Each row is a point on a landscape with many peaks, with its height.
From any point a climber steps to the highest of the 2 points nearest to it. It stops when none of these is higher. Distance is the straight distance between rows; heights are no part of it.
K_490 h=1.47: [138 132  88 121 112 154 133 119  67 103 110 143 135  76 124 188 114 157
 173 140 142 149  75 115  93 107 128  67 143  97 149 127]
K_53 h=4.56: [110 181 128 126 108 164 112 181 118 136  61 121  76 103 124 111 119 154
 182 125  98 140 172 119 113 150 139 116 161 115 165 140]
K_395 h=5.27: [ 99 139 145  92  98 167 130 175 128 134 101  84  66 107 152 126 127 149
 156  97 107 125 164 125  73 174 154 148 135 117 182 139]
K_900 h=5.43: [147 140 118 153 144 132 122  83  95 112  82 181 198  88 115 154 138 115
 135 143 112 121  86 103 132  91  91  81 139 149 158 152]
K_491 h=1.93: [152 103  92 154 122 166 139  93  48  83 109 139 122  94 120 191 145 136
 118 114 154 143 126  85 115  85 120  78 125 128 122 132]
K_565 h=0.10: [117 120 167 115  85  97  94  51 144  96 136 146 220 149 137 167 131 149
 112 130 146 106 104 145 141 110 154 102 141 156 162 114]
K_134 h=3.11: [148 100 120 167 107 128 124 113 152 114 168 175 132  79 150 158 154 158
  81 141 138 112 115 133 156 121 195  60 165 123 149  74]
K_162 h=3.37: [167 142 110 158 172  82 124 114  74  89 131  97  60 132 100 111 159  74
 182 124 111 162 146 147 128 103  87 191  95 122  90 142]
K_271 h=4.77: [121 145 104 170 121 112 103  57  64 100  86 172 171  95 109 151 167  78
 147 133 108 122 119 133 141  55  95  92 127 147 138 126]
K_727 h=2.97: [143 131 142 105 197  79 152 118 109  97 162  72 102 123 124 123 169  77
 144 114 144 148 118 167 146 102  83 206  86 127  95 153]
K_578 h=3.73: [130 192 122 112 162 136 129 132 164 158  71 112 105 126 144  88 122  76
 143 133  92 131 187 144 125 131 103 140 119 142 128 146]
K_809 h=0.77: [107 117  97 166 139 145 117 111  72 136 109 133 146  74  64 173 110  78
 125 157  93 137 116  88 133 113 147  75 156 105 143  92]
K_60 h=3.67: [135 151 107 172 164  99 140 102  60 108 153 144  93 140  93 113 193  63
 177 119 102 153 138 153 151 105  69 147 120 140  89 137]
K_97 h=3.23: [183 176  86 104 140 126 134 140 152 167  81 114  98 140 147  73  96 101
 162 102 104 138 184 116 114 114  81 179  92 124 129 180]
K_57 h=3.99: [ 96 155 122 119  95  99 163 110 105 110  53 132 148 115  86 121 104  84
 109 154  98  93 119 166  97  69 122 161  75 134  75 122]
K_827 h=3.70: [152  98 121 145 113 106  99 117 139 104 164 140  99 131 160 131 155 163
  73 129 174 102 119 137 144 131 174  67 152 156 125  81]
K_37 h=2.46: [180 106 104 170 112 154 157  87  72  85 144 144 144 103 125 138 162 153
  96 120 149 118  93  78  94 118 124  68 137 169 128 156]
K_16 h=3.35: [132 147 145  81 106 101 145  98 120 111  63 138 180 127 113 136 128 115
 103 131 148  99 105 158 114  67  86 155 103 121  76 152]
K_112 h=5.61: [ 91 161  94 161 126  95 119 130  64 107  64 117  82 150 101 100 108 107
 147 156  91 111 133 122 137 140 144 115  98 146  85  96]
K_575 h=3.63: [130  74 117 144 152 155 170 167 101 123 131 143 147  85 112 166 113 129
 110 131 143 116 102  60 103 161 143 101 141 111 137 134]
K_716 h=1.69: [142 105 166 171 149  99 102  59 135 121 197 127 182 152  83 137 185 143
  73 119 123 136 113 128 181 126 132  93 153 157 140 114]
K_440 h=4.43: [133 157 183 101 129 142 143 104 221 179 106  97 192 149 125  92 107 129
  89 137 141  99 133 140 137 148 115 145 123 116 116 139]
K_783 h=1.78: [150 114 124 135 170 142 122 159 148 149 101 174 104 130 164 134 133 184
 108 116 126 161 112 112 191 129 116 121 139 145 148 131]
K_64 h=3.02: [146 183 119  93  73 181 158 115 129 158  70 110 166 104  92 148  92  98
 118 165 114  91 105 151 102  86 117 107 117  82  98 125]
K_143 h=3.03: [119 117 163  85  78 139 110 128 200 142 170 149 163 126 124 148  78 144
 113 178 181 102 107 174 161 118 188  97 172  98 121  86]
K_831 h=5.06: [112 141  85 188 106 110 128 110  33  96  67 163 102 117 113 111 110 127
 153 159 115 112  90  98 118 128 146  84  98 134 108 106]
K_148 h=2.53: [111 125 162 121 174  90 146  83 137  97 152 125 159 155 116 146 179 100
 110 133 153 147 143 145 148 119  85 188  92 142  95 138]
K_878 h=4.59: [110 133 131  98  79 150  90 209 134 147 129  79 100 132 166 104 100 184
 154  81 123 138 152 108  87 134 152 166 131 109 167 171]
K_510 h=3.09: [155  77 107 163 130 145 189 143 129 111 176 152 127 100 133 122 144 158
  83 105 157 105  93  70 104 159 152  58 141 153 118 154]
K_341 h=5.02: [122 183 120 146 150  66 145 132 110 124  94 120  76 133  96  71 115  69
 147 152  65 110 156 154 149 105 127 143  71 147  72 108]
K_146 h=2.68: [ 84 130 165 111 116 157 148 126 134 129  94 109 150 104 104 176 118 181
 158 177 116 129 133  88 112 178 151 111 149  81 163 124]
K_270 h=4.78: [131 146 126 164 186 128 147 102 114 117  96 170 181 112  99 138 153 114
 123 148 100 151 123  95 176 119  86 140 131 130 133 148]
K_419 h=3.66: [127 122 163  97 113 129 108 107 204 150 134 125 174 154 119 121  91 122
  74 141 169  98 114 158 143 128 147 114 138 126  94 102]
K_333 h=5.51: [125 127 193  79 112 181 136 118 231 187 132 111 142 112 141  91 105 159
 126 108 124  79 164 135  94 174 148 154 114 115 138 139]
K_113 h=4.29: [123 189 103 136  91 154 186 145 126 112  93  85 138 175 130  90 116 125
 128 117 110 133 148 124  91 117 111 190  93 137  73 158]
K_473 h=0.51: [154 134 153  94  97 120  63  78 145 102 138 139 182 123 157 162 108 145
 125 133 163 117  78 159 123  86 163  77 166 125 174 128]
K_843 h=1.88: [131 100 133 127 160  89  72 138 218 167 148 143 123 152 173 110 121 130
 119 141 116 113 126 177 147 171 157 152 113 137 165  88]
K_961 h=3.92: [119 208 142  93  65 199 151 172 139 124  77 120  82 107  87 115 129 134
 189 133 111  98 178 152 115 127 154 114 141 119 133 147]
K_546 h=3.14: [103  96 158 131 149 149 162 119 150 130 123 157 170 134 131 147 120 168
 121 151 126 123  96  89 130 185 143 112 152 110 142 134]
K_274 h=2.35: [137  61 120 146 168  85 120 110 128 148 224 151 103 150 143 114 157 139
 128 109 112 128 124 139 129 200 125 138 131 147 148 132]
K_643 h=4.44: [166 118  88 163  96 112 105 124 121  82 167 134  94 154 174 108 167 175
  98  94 178 130 133 124 155 112 145 102 129 185  95 115]
K_246 h=2.58: [110 115 156  84  76 107 126 177 170 146 186 144 138  86 128 173  98 168
 127 167 180 141 107 171 147 123 168  87 157  76 157  88]
K_987 h=0.98: [149 140 126  95 111 144  80  96 104 107 126 132 155  95 176 173 117 139
 182 116 151 148  75 149 100  70 131  71 153 106 182 128]
K_797 h=2.82: [166 139  90  87 130 124 117 162 159 182 131 121 109 152 168  74  77 116
 123  94 136 120 152 131  98 145  95 175  97 141 139 175]
K_265 h=2.38: [140 117 106  87 148 104 102 128 176 155 150 110 102 169 172  88 103 130
 117 115 129 126 137 147 117 174 138 168  90 142 144 149]
K_725 h=3.96: [126 186 177  78  72 202 159 151 165 121 110 101 106 145 112 129 124 167
 153 166 144  91 157 153 109 141 130 138 144 127 117 164]
K_586 h=2.17: [148 144 134 100 107 162 102 152 153 109 107 170 111 140 154 129 118 188
 129 135 163 160 112 145 183  93 111 103 151 142 116 132]
K_928 h=3.62: [123  82  93 129 107  98  83 202 140 155 179 143 101 146 194  86  97 190
 113  85 111 163 107 118 128 125 153 162 134 146 175 121]
K_800 h=4.57: [126 126  66 169 147 102 129 124  78 110 152 141 112 172 158 101 134 127
 173  88 133 149 138  90 118 150 108 163 130 140 121 158]
K_680 h=1.00: [135 115 115 193 152 156 135 104  90 138 140 146 182 108  26 146 160  69
 128 140  94 108 105  88 120 130 123  90 143 138 119 126]
K_937 h=3.61: [ 92  73 119 118 107 151 139 186  97 131 179  89  93 129 158 155 105 121
 120  73 145 157 141 101 107 136 138 152 141 105 145 115]
K_378 h=4.52: [118 162  94 143 113  79 196 119  97 116  95 114 103 115  86  74 114  78
 107 144  87  92 116 141 118  78 112 150  65 143  43 112]
K_436 h=4.19: [121 140 107 146 146  76 132  81  78  79  91 145 132 112  97 129 167  59
 130 131 128 139 142 151 123  77  77 119 109 166  99 139]
K_464 h=2.18: [123  92 178 114 110  94 123 210 146 147 145 128 125  76 143 136 118 176
 112 145 152 149  83 141 167 124 160  88 166  81 175  95]
K_503 h=2.19: [ 82 133 107 105 104 171 144 121 122 104 121 112 129 132 136 165 113  83
 116 147 142 141 140 134 114 147 136 109 160 140 116 108]
K_704 h=4.82: [112 200 147 108  82 175 185 145 144  91  96  91 127 167 156 119 124 155
 124 134 126 150 149 145 105 121 116 151 118 160  94 169]
K_418 h=2.67: [154 137 128  91 100 126 103 121 132 107  91 158 139 133 144 155 132 140
 111 124 201 108 132 151 147  78 101 112 120 150  97 137]
K_343 h=4.06: [112  97 112 133  95 140 114 197 110 147 149 120 106 112 181 113  94 180
 126  77 105 180 122  81 115 127 130 150 122 128 183 149]
K_502 h=3.68: [150 172 172  94 105 173 158 125 165 185  62 112 160 126 100 116 115 125
  86 145 140  93 126 136 135 121 105 124 126  85 121 150]
K_105 h=1.32: [167 108 141 172 165 138 122  88 136 129 179 139 204 124  63 143 166 122
  79 112 125 119 100  77 138 131 122  76 160 150 138 144]
K_298 h=2.72: [107  80 139 182 193 138 123  97 107 166 172 157 135 152  69 148 176  84
 176 111  81 128 135 112 111 183  91 145 124 105 128 139]
K_40 h=1.44: [117 124 195  68 105 133 127 203 168 184 134  76 114  93 135 142 103 141
 134 129 159 120 156 149 116 125 147 144 130  66 150 118]
K_423 h=2.20: [ 93 126 180 129 145 127 116  58 161 107 145  96 175 171 109 129 141 107
 109 148 127 140 164 117 130 141  92 175 101 136  98 111]
K_919 h=2.54: [198 117 111 107 185  72 129 120 138 106 176 101  85 123 162  97 152 116
 145 126 157 141 115 168 167 103 106 189  89 152 106 133]
K_482 h=1.90: [ 70 125 160 130 129 162 122  53 137  98 138 105 165 155 102 153 137  88
 114 153 119 142 136 127 121 141 125 114 137 141 113  97]
K_942 h=2.96: [ 86  87 134 184 167 116 128 106  78 146 132 147 110 155  76 148 133  67
 162 134  70 106 167 112 107 156 120 147 118 106 127 106]
K_214 h=1.94: [147  97 117 105 182  92 111  95 130 145 203 122 100 169 151 120 133 129
 162 130 119 144 124 159 131 194 118 175  97 147 155 161]
K_39 h=2.56: [118 171 100  88  89 161 126 152 107 130  75  99 134 111 121 143  78  74
 139 152 139 129 130 134 108 105 130 110 131 123  99 121]
K_603 h=1.09: [105 131 160  59  90 166 169 179 168 187 121  89 122 100  98 150  86 127
 143 146 153  86 164 123  96 139 133 136 145  34 119 130]
K_762 h=2.73: [ 91  72 152 138 175 114 127 113 154 162 182 149 152 138 135 134 134 137
 117 125 124 126 127 109 142 197 130 125 156 119 145 119]
K_509 h=1.83: [123  91 174 101 145 112  74 215 158 171 123 114 110  92 158 137 107 158
 112 120 157 140 126 128 151 117 151 130 143  98 163  91]
K_23 h=3.27: [ 86  84 124 144 141 144 118 156  69 139 126  96  68 138 110 161 125 100
 134 112 109 134 157 103  91 143 149 147 119  98 139 103]
K_238 h=4.07: [127  97  90 178 157 140 163 162  74 138 117 169 117 122 134 114 129 124
 141 111 129 145 131  64 109 168 110 120 155 125 131 155]
K_916 h=4.14: [108 162  73 169 121 129 145 139  95 104 113  88 112 183 151 100 131 114
 159 115  95 160 153 119 108 132 119 179 101 159 107 148]
K_846 h=4.30: [109 165 138 127 183 117 120 114 134 146  90 129 151 137 125 131 140  98
 141 127  98 147 164 115 159 132 105 156 135 129 153 145]
K_792 h=2.71: [124 103 141 120 106 104 137 186 161 120 146 145  82 153 166  92  97 172
 103 136 121 134 112 178 124 138 202 121 175 115 140  57]
K_251 h=5.16: [173 122  58 160 129  99  82 119 128 110 203 115 100 163 178  84 153 142
 142  75 158 139 147 110 146 135 121 171 109 171  95 145]
K_294 h=3.18: [138  96 116 126  92 116 106 210 166 141 154 135  78 157 185  93  95 209
 117 120 101 134 111 160 119 143 195 156 132 134 174 101]
K_880 h=1.48: [161 124 117 151 191 102  99 131 187 143 133 179 120 128 148 106 147 150
 114 131 116 137 115 138 200 135 141 127 130 139 147  81]
K_9 h=2.12: [127 112 162 150 172 108 132  67 127  97 200 125 140 149 102 148 220 121
 108 107 136 148 123 150 168 124 103 129 123 156 103 138]

For each start below, name the point where the climber stops.
K_298: K_395
K_40: K_440
K_294: K_395
K_880: K_900
K_503: K_440
K_783: K_112
K_680: K_148
K_162: K_900
K_214: K_900
